Each row is a point on a tangle of strands that fork and nearly touch. The rows are in no order.
Two points are linked if the straight distance between their rows is under 4.83. Some points are linked to none.
Q_73: [ 1.89 -1.78 -1.39  3.72 -2.59  1.75  4.21 -3.61 -3.30]
Q_736: [ 1.03 -5.32 -0.22  0.19 -0.50 -1.28  1.13 -2.22 -0.59]
Q_198: [ 2.86  5.45 -1.04  1.05 -1.24 -0.91 -1.05  1.56  2.58]
Q_87: [-0.02 -4.21 -0.28  3.74  0.64  2.72  1.85  2.14  0.66]
Q_128: [-2.53 -6.19  0.03 -2.04  2.34  4.56  0.17 -0.25 -0.71]
Q_607: [ 1.85 -8.03 -0.94  1.59 -1.39  1.04  1.77  1.11 -2.40]
Q_633: [-1.29  3.01  0.81 -5.28  0.02 -1.06 -0.51 -2.02  1.54]
Q_819: [-2.15  3.59  1.27 -4.22  0.09 -0.81 -0.45 -0.24  0.36]
Q_730: [-3.64 -1.31  1.23 -3.48  1.96  5.53  0.31  1.20 -0.24]
Q_388: [-2.70  0.81  2.26 -3.64  0.30 -5.70 -2.59  3.34 -0.64]
Q_192: [ 0.66 -6.39 -0.45  3.27 -0.28  2.49  2.07  2.34 -1.19]
Q_442: [ 0.57  1.27  1.48 -1.47 -3.16 -5.56 -0.24  5.06 -1.66]
Q_248: [ 3.55  3.43 -0.91  5.44  1.87 -0.74 -2.54 -4.44 -2.04]
Q_622: [ 1.62  6.98 -0.36 -1.04 -1.35 -3.13 -1.81  0.48  1.41]
Q_894: [ 4.78  3.62 -1.94  3.06 -0.72 -1.44 -1.73  0.79  3.64]
Q_505: [ 1.02  3.31 -0.71  4.09  3.17  0.21 -2.71 -5.83 -1.95]
Q_856: [-4.13  3.97  1.76 -2.72  1.19  0.92 -0.45  1.14 -0.60]
Q_893: [ 1.62 -0.09 -1.67  2.69 -1.98  1.73  3.31 -5.91 -2.65]
Q_71: [-0.87 -5.60  0.00 -4.31  1.20  0.73 -0.59 -2.92  0.12]
Q_788: [ 4.49  2.56 -1.56  6.10  1.16 -1.81 -2.43 -2.24 -0.15]
Q_315: [-4.70  2.64  2.21 -0.29  1.94 -3.29 -2.37  5.43  0.40]
Q_399: [ 0.03  0.84 -1.26  1.98 -0.33  1.50  1.72 -7.26 -2.56]
Q_768: [ 4.65  2.11 -1.87  5.16  0.58 -1.79 -2.39 -0.46  2.03]
Q_371: [-0.05  0.54 -1.05  1.27  1.80 -2.29 -1.65 -5.81  1.06]
Q_596: [-1.75 -7.02 -0.17 -3.32  1.75  2.39 -0.76 -2.44 -1.28]
Q_959: [-3.89  3.84  1.57 -0.82  0.96  1.45  0.17  3.02 -0.85]
Q_542: [ 0.27  1.88 -1.24  2.53  1.05 -0.63 -0.82 -6.95 -1.86]
Q_479: [-0.82  0.56 -0.36 -1.80  2.12 -1.08 -1.63 -4.77  3.17]
Q_367: [ 0.01  1.27 -0.17 -2.78  0.93 -0.92 -0.86 -2.95  3.48]
Q_353: [ 3.82 -0.38 -0.13 -0.23 -5.17 -1.23  2.31  6.60 -1.02]
Q_488: [ 0.84  1.65  0.40 -0.12 -2.23  0.83  1.66  4.64  0.12]
Q_842: [-1.15  3.08  0.65  0.22 -0.83  2.05  1.04  4.12  0.29]
Q_392: [-0.08 -1.53 -0.30  2.26  0.35  3.21  1.36  2.92  1.80]
Q_626: [ 1.19 -6.11 -0.44  1.71 -1.33 -0.61  2.19 -1.54 -2.44]
Q_427: [-3.13  0.67  0.70 -0.51  2.30  4.89  0.54  1.11  1.73]
Q_252: [-1.64  2.50 -0.44  1.14  2.29  3.77 -0.40  0.71  2.56]
Q_409: [-3.85  0.92  2.34 -2.07  0.74 -2.97 -1.74  4.24 -1.72]
Q_833: [-3.33 -4.55  0.40 -2.15  2.67  6.34  0.08  1.14 -0.14]
Q_6: [ 4.82 -3.15 -0.87 -2.97 -4.26 -1.92  1.36  2.35  1.16]
Q_55: [-4.23  4.95  1.82  1.13  1.17 -1.21 -1.36  4.36 -0.83]
Q_279: [ 1.99 -4.48 -0.78  2.82 -3.09 -0.03  3.98 -2.55 -3.77]
Q_741: [ 0.92 -3.42 -0.33 -0.72  0.05 -1.59  0.49 -2.54  1.59]
Q_518: [ 0.21  3.12 -0.78  2.33  2.62  2.43 -2.05 -0.20  2.99]
Q_20: [ 0.19 -1.28 -0.03 -0.35 -0.03  1.92  0.95  1.40  2.16]
Q_980: [ 2.41 -0.29  0.00 -0.43 -3.60  0.60  2.36  5.78 -0.45]
Q_88: [-0.11 -3.72  0.01 -4.09  0.66 -0.83 -0.58 -3.30  1.45]
Q_623: [-1.44  3.12  1.67 -3.77 -1.22 -5.60 -1.37  1.42 -0.72]
Q_897: [ 0.20  3.19  1.08 -2.90 -2.63 -4.63  0.09  2.06 -0.54]

Follow the links from the first point to the second, and from the first to the third. Name the last point that the two ways share.
Q_248, Q_479, Q_73 => Q_542
Q_20, Q_73, Q_741 => Q_626
Q_626, Q_248, Q_479 => Q_542

A fork is a point with three links. Follow the links from the first point to the second and name the forks in between, in order.
Q_626, Q_248 => Q_542
Q_192, Q_741 => Q_626
Q_353, Q_819 => Q_959

Name the points in between on the shortest way along the links from the first point to the second, in order.
Q_442, Q_959 => Q_897, Q_623, Q_388, Q_409, Q_315, Q_55
Q_842, Q_633 => Q_959, Q_856, Q_819
Q_768, Q_622 => Q_894, Q_198
Q_607, Q_71 => Q_626, Q_736, Q_741, Q_88
Q_833, Q_71 => Q_128, Q_596
